The views of a scene show one set of named points, each view turned or mirrored, and shifted as a whole, with a little noise and some points left out.
In the rows, zero is written as 128.

Scene 1
View 1
Sif: [138 108 132 106 138 125 113 143 145 127 148 143 136 122 107 130 104 119
 141 129 136 128 141 133 100 134 131 116 137 150 115 117 103 144 143 144
 128 134 115 141 119 137 114 140 125 139 124 157 162 161 155 112 151 123
 130 146 127 114 111 144 124 114 157 120 104 142 120 139 142]
Madot: [111 100 141 159 172 126  76  92 146 140 151 153 134 138 146 118 140 143
 109 117 119 141 117 101 125 148 116 125 132 146 132 137 119  82 140 110
 111 147 102 120 120 138 114 122 135 114 146 107  96 151 141 117 156 149
 158 143 134 147 140 127 120  96 123 116 112 152 139 155  89]
vesim: [129  90 129 114 167 121  95 140 159 128 135 135 134 132 113 128 131 133
 126 125 120 146 139 118 102 134 153 127 157 135 113 132 106 129 141 125
 118 135 115 131 130 140 121 136 115 121 135 123 154 161 168 112 153 128
 129 145 123 124 128 142 126 102 157 119 111 142 119 146 124]
fole: [130 111 136 124 144 129 108 128 141 133 156 146 133 126 118 127 108 119
 135 124 132 130 134 123 110 142 120 116 131 156 123 116 106 126 144 136
 127 135 114 139 115 136 115 134 135 137 128 150 141 153 147 113 155 135
 143 148 130 122 115 138 122 113 144 118 104 144 125 143 127]
pab: [125 114 138 152 159 135 109 107 136 168 183 140 114 110 127 130  86 105
 134 112 122 126 127  97 134 170  97 111 126 175 123 111 101  91 158 139
 132 134 117 149 119 126 123 117 173 135 131 157 121 140 135 113 178 169
 166 160 112 125 101 128 104 107 118  93 115 148 115 160  90]
Zoto: [124 121 148 142 139 133  99 112 130 133 160 155 141 132 130 123 113 123
 129 125 137 125 125 121 117 142 102 117 106 160 137 115 114 114 144 131
 125 138 108 132 101 135 107 127 139 141 132 148 113 146 137 116 151 132
 153 144 143 129 119 132 125 119 126 122 100 145 137 138 127]
nufof: [122  88 131 130 178 122  86 129 161 136 137 135 132 132 119 127 136 137
 119 118 112 151 132 108 109 141 151 132 153 133 115 137 107 112 141 116
 117 133 116 129 132 137 124 130 120 114 141 112 136 156 168 113 159 141
 136 145 126 129 133 139 122  99 146 113 116 144 121 152 109]
buker: [110 117 161 142 157 134  86 133 141 117 131 143 151 148 116 123 152 139
 114 123 120 148 123 126 100 131 146 145 101 136 140 123 120 124 133 111
 122 128 121 125  95 132 117 125 111 135 144 118 108 130 169 120 146 126
 141 142 174 125 141 140 137 139 131 134 106 127 132 126 153]
baso: [135 108 135 108 135 126 108 143 144 121 145 144 141 129 111 128 112 123
 140 129 138 129 140 134  99 129 132 118 135 147 119 120 105 146 143 141
 125 136 114 136 116 139 113 142 119 139 126 151 156 161 154 113 145 118
 130 143 134 116 118 144 128 115 157 125 100 142 124 135 145]
kode: [124  83 128 112 191 121  97 163 174 141 130 112 125 125  94 137 134 126
 125 114  94 164 143 109  98 142 188 142 167 122 101 133  96 131 144 121
 125 122 134 142 138 129 140 127 115 113 141 115 166 148 195 110 173 145
 123 155 121 112 130 151 120 108 158 107 126 129  96 149 129]
tevo: [128 123 150 133 143 136 115 134 132 143 165 138 131 121 108 130 100 108
 136 118 127 129 135 123 111 151 120 123 108 162 127 106 102 127 150 141
 135 123 122 149 104 126 118 125 147 146 129 161 135 134 153 115 164 142
 148 154 140 111 108 140 117 130 132 114 106 134 115 137 140]
lup: [128 107 139 125 158 129 108 137 146 141 156 133 127 122 109 131 106 115
 134 119 120 136 136 117 110 148 136 124 133 152 117 117 100 124 147 137
 130 128 122 146 120 130 124 127 140 133 131 147 146 146 159 111 166 145
 141 154 126 115 114 142 117 116 141 110 112 138 111 145 127]
Petuv: [131  93 130 109 161 121  98 148 159 123 132 136 137 131 106 131 129 133
 129 126 122 145 141 125  95 131 156 129 154 133 111 129 104 137 139 127
 121 133 119 134 127 139 122 139 109 126 134 129 158 163 171 112 150 123
 122 144 130 118 129 147 125 107 160 122 110 139 118 141 137]
View 2
Petuv: [119 108 129 112 123 113 143 148 129 135 137 134 168 140 138  95 130 107
 161 132 117 123 127 157 146 120 112 108 128 122 128 115 139 109 117  87
 129 126 118 126 135 107 120 134 127 135 131 139 120 140 118 104 117 107
 115 120 116 142 106 127  92 121 152 153 106 139 136 147 139]
Sif: [128 105 116 106 132 113 129 151 147 118 134 140 156 126 158 104 112 107
 147 133 116 141 125 148 147 118 100 117 142 124 146 105 135 105 115  81
 134 133 107 160 143 101 131 132 121 151 106 140 124 142 112 106  99 117
 106 127 130 142 104 132 107 121 148 153 121 141 117 141 134]
tevo: [132  96 107 121 157 126 127 129 151 119 148 152 117 124 155 125 114 121
 130 139 123 140 121 121 136 113  91 119 141 126 155  99 124 109 125 101
 110 139 105 145 133 110 158 134 114 149  90 131 119 144 119 117 100 129
  94 136 126 136 114 143 112 126 128 155 124 129 123 129 132]
Madot: [106 114 139 134 119 157 151 133 151 141 117 148 127 138 110 117 157 131
 129 134 124 127 106 153 126 111  98 114 105 129 149  96 150  88 128 119
  91 144 135 109 103 138 116 126 128 108 122 125 111 138 112 128 152 142
 144 125  95 146 139 142 120 107 112 122  97 116 149 115 114]
Zoto: [128 107 121 132 139 143 134 131 170 125 132 143 122 127 138 125 125 122
 124 132 128 144 108 131 133 115  95 129 129 123 158  91 142  95 124 115
 110 146 118 155 116 113 129 124 114 141  98 133 114 144 112 130 113 142
 117 137 113 135 125 141 122 112 121 132 118 117 124 123 114]
fole: [123 103 118 115 136 128 132 142 153 120 130 149 137 125 150 115 121 115
 134 136 120 138 118 143 139 115  95 117 134 127 153 100 136  99 120  91
 118 138 112 148 131 112 134 133 121 142 100 133 121 141 111 115 111 128
 111 129 123 142 115 139 115 119 135 145 117 133 123 130 129]
lup: [123  97 113 115 148 121 131 135 135 121 139 154 130 127 153 114 122 118
 139 142 120 131 125 136 139 112  93 110 136 129 148 107 125 108 123  88
 111 134 108 130 138 118 153 141 123 140  99 129 121 140 120 111 110 121
 100 130 125 142 113 141 110 127 132 158 119 136 132 130 139]
nufof: [108 110 135 117 120 124 147 145 124 138 129 144 155 142 127  98 148 118
 152 136 118 117 123 161 141 114 106 105 117 127 130 113 139 104 122  92
 111 131 126 103 126 125 122 137 130 119 130 132 118 137 118 108 137 115
 125 122 106 148 119 132  99 118 138 145 100 135 148 134 136]
pab: [110  94 111 113 153 144 129 127 141 111 115 184  95 118 152 134 132 134
 109 152 113 133 119 137 129 102  70 106 127 143 171  90 124  90 132  85
  83 149 109 122 131 147 167 147 130 126  73 114 120 140 112 122 135 145
 108 129 122 153 132 156 139 127 103 148 119 138 132 102 128]
buker: [139 105 128 148 139 135 147 126 157 149 168 120 138 141 115 115 132 120
 150 122 142 130 110 121 137 125 122 132 125 109 129 109 142 116 125 142
 117 135 127 126 106  96 121 117 107 140 136 141 106 146 130 126 106 121
 112 143  95 122 117 132  85 111 138 137 106 104 140 144 121]
baso: [129 108 117 112 131 118 131 147 158 120 133 133 156 126 155 106 112 106
 145 130 119 145 119 146 147 119 103 123 139 122 148 101 140 102 114  90
 135 135 109 170 137  99 124 128 119 154 107 142 123 142 112 113  96 122
 110 129 124 139 106 132 109 116 148 148 119 135 113 141 127]
kode: [113  99 125 108 129  98 144 142  93 140 146 145 167 148 140  87 139 110
 172 140 115 102 142 157 148 115 112  93 125 129 113 130 123 121 120  74
 117 118 116  82 144 119 144 147 130 127 138 132 119 136 129  92 126  91
 103 117 114 144 105 128  77 134 155 170 102 147 156 150 162]
View 3
vesim: [129 130 113 153 142  88 111 116 107 104 124 136 105 126 165 133 141 117
 107 142 121  95 153 159 134 101 158 118 138 153 133 127 139 142 146 134
 136 135 144 145 134 136 136 114 149 115 117 127 133 107 124 120 128 120
 105 129 102 132  92 153 147 154 121 104 141 115 118 110 127]
tevo: [124 119 115 153 154 118 136 113 121 103 105 133 126 146 138 129 124 142
 101 137 148 141 153 166 126 133 133 133 108 144 153 106 143 123 159 154
 139 124 123 135 125 121 132 130 148 109 116 127 136 108 126 115 124 144
 105 159 137  74 129 104 147 127 119  93 134 149 150 128 139]
Petuv: [133 134 117 156 136  88 113 108 106 100 124 134 110 130 171 136 141 116
 100 137 119  94 149 154 136 106 156 117 130 155 132 126 141 138 145 136
 137 130 141 144 136 137 136 114 149 113 121 127 130 104 124 121 130 115
 102 134 104 119  96 155 151 158 123 101 145 108 124 119 132]
Zoto: [120 126 120 146 180 121 137 122 142 125 116 136 132 131 144 133 115 144
 116 144 148 133 144 155 130 127 136 132 140 131 142 113 146 132 163 140
 141 127 128 139 129 114 132 133 151 116  97 119 143 112 137 114 124 137
 114 142 118  97 133 118 140 117 113 102 121 156 134 125 144]
pab: [112 115  86 140 176 111 126 146 121 122  96 136 104 133 112 111 125 145
 129 152 143 149 185 190 118 107 130 141 125 136 172 105 147 144 164 164
 132 142 118 143 109 114 135 136 152 117 101 134 148 115 121 109 122 171
 101 145 143 119 111  83 136 119 112  94 129 187 145  91 122]
fole: [126 130 108 153 156 101 128 116 118 109 116 130 120 135 153 130 132 134
 103 138 128 114 156 159 133 112 141 130 122 140 144 118 148 139 156 144
 140 126 131 144 127 122 129 127 155 117 111 125 138 101 126 114 129 136
 104 152 123  96 113 123 141 138 120 100 136 137 142 120 139]
kode: [136 120 113 151 112  82  99 110  81  83 112 142  86 132 154 130 153 105
 106 144 124 105 165 177 125 106 167 109 116 183 143 123 126 133 138 150
 130 148 140 141 136 151 146 100 136 107 139 141 123 114 115 130 125 118
  98 118 112 145  74 156 159 173 123  95 154 101 110 102 105]
lup: [126 121 106 151 147 105 123 117 109 102 108 135 111 140 139 127 134 133
 106 140 134 127 162 173 126 117 143 128 112 153 154 114 140 133 154 153
 135 133 127 142 125 128 135 123 146 112 120 133 134 109 121 117 126 143
 102 149 132 103 108 117 146 139 118  95 141 139 140 113 127]
buker: [131 118 153 148 155 124 129 105 135 113 118 145 130 132 156 143 112 133
 114 143 162 131 121 149 131 151 153 116 146 161 124 112 123 107 152 135
 139 136 136 128 148 133 145 110 135 106 111 117 130 120 144 130 118 107
 121 113 100 110 133 155 162 130 112 104 121 119 105 137 139]
Madot: [114 121 117 135 190 110 116 146 145 141 117 147 111 109 138 127 117 138
 144 159 149 128 153 165 126 112 150 125 176 141 138 118 139 142 162 135
 133 149 136 138 130 123 144 123 147 119  86 119 148 121 139 120 120 134
 116 101  97 163 114 137 142 120 107 109 113 166  97  96 126]
Sif: [130 136 109 159 146  94 125 107 110  99 122 126 121 138 168 134 139 128
  93 133 118 102 151 153 139 108 144 126 117 140 141 122 150 141 152 140
 141 118 133 146 128 124 128 128 156 117 117 123 135  98 122 113 133 131
 103 162 120  86 108 130 142 146 125 100 143 121 148 126 142]
nufof: [126 127 114 146 150  93 108 128 113 111 119 141 101 119 155 130 137 120
 124 150 130 108 159 167 129 105 158 117 147 159 136 123 137 140 149 138
 133 145 141 143 132 136 142 112 144 114 112 129 134 116 128 123 125 123
 106 113 100 151  93 151 149 150 117 105 135 128 108 101 119]
baso: [129 137 115 158 156 101 128 106 119 107 124 126 127 138 169 138 134 131
  94 133 121 102 144 146 140 113 142 126 122 136 137 121 152 139 156 136
 143 114 136 145 129 122 127 130 156 119 114 121 135  96 127 113 133 125
 106 160 117  83 117 133 139 142 123 102 137 123 144 128 149]
View 4
buker: [116 126 128 100 151 114 123 114 137 119 136 135 130 137 160 142 130 135
 133 119 112  98 152  86 128 140 118 122 141 140 134 128 137 117 134 118
 121 114 117 125 122 130 134 154 121 140 134  92 121 153 123 124 119  95
 134 151 116 141 126 116 156 119 120 126 115 121 132 119 134]
Petuv: [136 125 137 120 145 121 154 118 130 116 107 100 129 122 139 125 120 133
 112 111  98 134 176 121 106 143 128 127 161 149 132 134 137 137 125 110
 136 119  87 129 157 113 149 126 149 113 124  97 135 131 131 123 128 123
 134 139 116 141 117 114 114 122 153 123 133 146 128 105 146]
baso: [132 115 135 126 131 132 161 119 131 125 107 111 145 124 150 122 123 126
 107 110 107 125 149 132 123 142 125 131 146 144 117 147 159 139 113 108
 137 119  96 139 152 144 135 124 144 118 121  90 135 120 151 122 116 122
 123 149 106 137 117 112 128 138 170 127 137 137 124 131 114]
Madot: [145 137 137 108 122 130 137  99 132 105 110 112 107 155 146 131 107 124
 144  96 136 104 138  92 133 159 125 139 124 105 114 114 110 124 111 112
 149 154 135 123 136 106 121 138 137 155 114 107 160 116 121 141  89  88
 176 144 117 110 116 102 115 115 114 112 127 102 152 122 152]
kode: [146 119 134 119 150 108 145 122 119 104 112  90 108 127 127 120 109 146
 120 121 101 136 190 115 106 134 147 124 167 146 157 121 122 134 135 132
 136 105  59 123 152 101 163 127 161 101 138  97 139 129 114 137 140 131
 139 125 117 151 114 113  84 111 124 122 127 153 140  78 181]
vesim: [140 126 137 122 140 122 152 115 129 114 105  97 122 127 138 125 117 131
 117 108 105 135 175 119 106 146 129 132 157 141 130 128 130 137 124 112
 140 126  92 127 155 108 146 124 150 117 121  99 141 127 129 128 125 122
 143 136 117 135 115 112 105 120 147 121 133 141 132 102 152]
fole: [140 114 135 122 123 133 155 115 127 116 108 112 133 135 148 118 112 130
 117 109 121 118 138 127 137 141 136 134 136 130 122 141 148 134 107 114
 141 121  97 138 146 142 132 128 149 123 122  96 144 109 146 133 108 117
 135 143 103 130 119 108 115 135 154 122 137 128 138 132 124]
Zoto: [135 116 133 115 121 136 146 108 131 118 118 125 136 146 159 126 115 126
 125 107 128 100 121 112 148 146 130 135 123 122 114 138 149 127 105 113
 138 128 120 137 132 150 119 138 136 137 122  97 143 114 146 131  95 101
 139 154 104 124 121 109 134 135 144 122 132 112 139 145 113]
nufof: [144 131 138 116 138 120 145 112 127 105 108  98 112 136 137 126 110 132
 128 107 114 126 169 106 114 149 131 133 150 129 132 121 118 132 123 118
 144 133  98 124 149 100 143 131 151 127 123 102 146 124 119 136 118 112
 155 137 118 131 115 108 101 116 128 116 127 129 142 100 164]
Sif: [138 112 135 129 131 133 163 121 129 121 105 107 142 125 147 116 117 131
 106 112 108 129 153 135 123 137 133 133 148 144 125 146 157 141 112 110
 137 114  87 139 155 143 140 122 152 107 122  91 136 115 150 126 119 130
 122 143 106 137 117 113 117 136 170 127 139 141 128 127 121]
tevo: [140  99 127 121 123 129 149 119 121 116 119 123 134 141 153 117 108 139
 120 120 125 103 121 122 153 129 151 131 128 130 136 141 156 130 109 127
 136 103  83 144 132 163 131 134 149 114 134  89 141 107 148 140 107 117
 123 144  98 139 120 111 116 139 142 127 131 123 142 138 118]
View 5
Sif: [131 130 147 132 113 138 122 141  94 122 127  83 140 146 133 185 142 115
 143 132 131 119 124 132 125 105 150 120 139 117 169 141 124 130 127 112
 138 100 111 151 126 135  93 134 113 119 154 119 113 150 123 115 107 131
 115  98 132 118 129 128 106 117 141 127 133 142 138 144 126]
nufof: [114 110 157 133 157 124 132 142 127 134 121 113 147 144 146 182 125 144
 117 128 152 148 121 128 134 118 121 133 146 132 162 136 109 105 140 114
 118 131 126 141 139 146  84 114 126 138 141 134 116 145 128 138  98 131
 118 106 120 149 118 141 103 110 139 124 111 137 128 127 159]
Petuv: [128 125 160 130 135 125 112 139 103 129 129  91 147 144 147 185 129 132
 124 125 156 134 122 131 136 104 147 133 151 125 173 135 121 114 122 114
 133 118 119 142 137 132  81 125 120 128 151 130 114 156 123 125  96 142
 104 103 130 142 129 135  97 112 141 132 115 139 127 141 149]
Madot: [ 97  89 152 140 171 130 141 151 161 140 105 137 146 143 135 171 127 163
 143 150 120 171 118 132 116 128  92 126 133 133 147 140  90 108 151 120
 111 130 130 136 136 167 105 125 122 145 147 132 116 122 136 146 118 109
 145 127 119 127 110 144 112 117 140 107 122 117 125 120 160]
baso: [130 128 149 133 115 139 113 144 100 124 120  84 141 148 134 180 143 123
 150 139 128 126 124 135 121 101 148 120 137 116 168 140 120 130 121 117
 140  99 110 148 127 137  96 140 109 118 159 120 112 147 126 113 113 129
 117 110 135 111 132 128 104 120 142 129 137 134 132 146 128]
buker: [132 118 144 115 125 130  95 137 120 132 122 115 146 154 152 164 117 155
 162 157 123 149 121 149 129 119 127 147 153 150 153 134  98 126 118 143
 107 127 132 116 143 127 105 136 117 132 153 138 119 149 131 140 119 107
 134 146 130 125 120 134 112 134 140 139 132  96 116 122 153]
fole: [124 119 144 134 125 139 133 143 112 125 119  98 139 144 129 178 139 120
 146 140 119 130 122 134 123 115 133 118 132 123 160 142 112 132 139 116
 130 108 115 148 126 146 101 133 114 124 153 120 113 142 129 122 112 118
 129 103 126 116 123 131 113 118 137 121 136 137 141 134 129]
tevo: [132 125 128 123 102 144 140 136 100 119 129 101 137 147 128 171 133 106
 154 146 106 116 126 141 128 129 134 123 136 135 150 140 111 147 144 118
 114 110 119 141 124 136 108 130 117 119 146 120 117 146 127 120 114 102
 145 102 123 113 117 126 124 129 132 130 149 135 148 122 123]
lup: [127 123 138 127 117 138 145 138 103 122 130 103 139 144 130 178 132 108
 134 134 124 119 125 135 132 127 133 124 139 132 155 139 114 134 148 111
 118 117 120 145 126 137  97 121 122 126 142 121 113 149 124 123 103 115
 135  94 120 128 116 130 118 119 132 128 136 146 147 123 133]
pab: [107 103 128 143 131 146 189 144 132 121 120 125 135 138 112 174 139 105
 140 143  92 126 126 130 122 145 103 107 118 128 139 145 103 138 182 101
 108 115 120 157 116 169 113 117 121 132 137 115 114 126 131 126 112  94
 165  83 109 114 101 135 133 118 125 106 145 154 163 109 123]
vesim: [121 119 159 132 145 124 121 141 113 131 124  98 144 144 145 186 132 137
 120 124 156 139 121 127 132 107 138 131 148 126 169 135 117 108 131 111
 130 119 120 143 138 139  80 120 122 132 148 130 114 150 125 129  98 139
 106 102 127 145 125 138  98 110 142 128 113 141 127 138 152]
Zoto: [121 111 138 133 124 144 128 146 127 127 114 112 138 147 131 170 137 135
 167 156  99 142 122 142 114 121 119 121 129 127 150 141 101 136 138 127
 121 107 118 137 126 150 113 141 111 125 155 121 114 133 133 126 125 105
 145 124 127 100 120 131 120 127 139 118 147 116 136 128 131]

In a view up to two points have been moved. Name them for each view, in the order of its rows, or write none.
view 1 -> baso, lup
view 2 -> Petuv
view 3 -> tevo, fole
view 4 -> none
view 5 -> buker
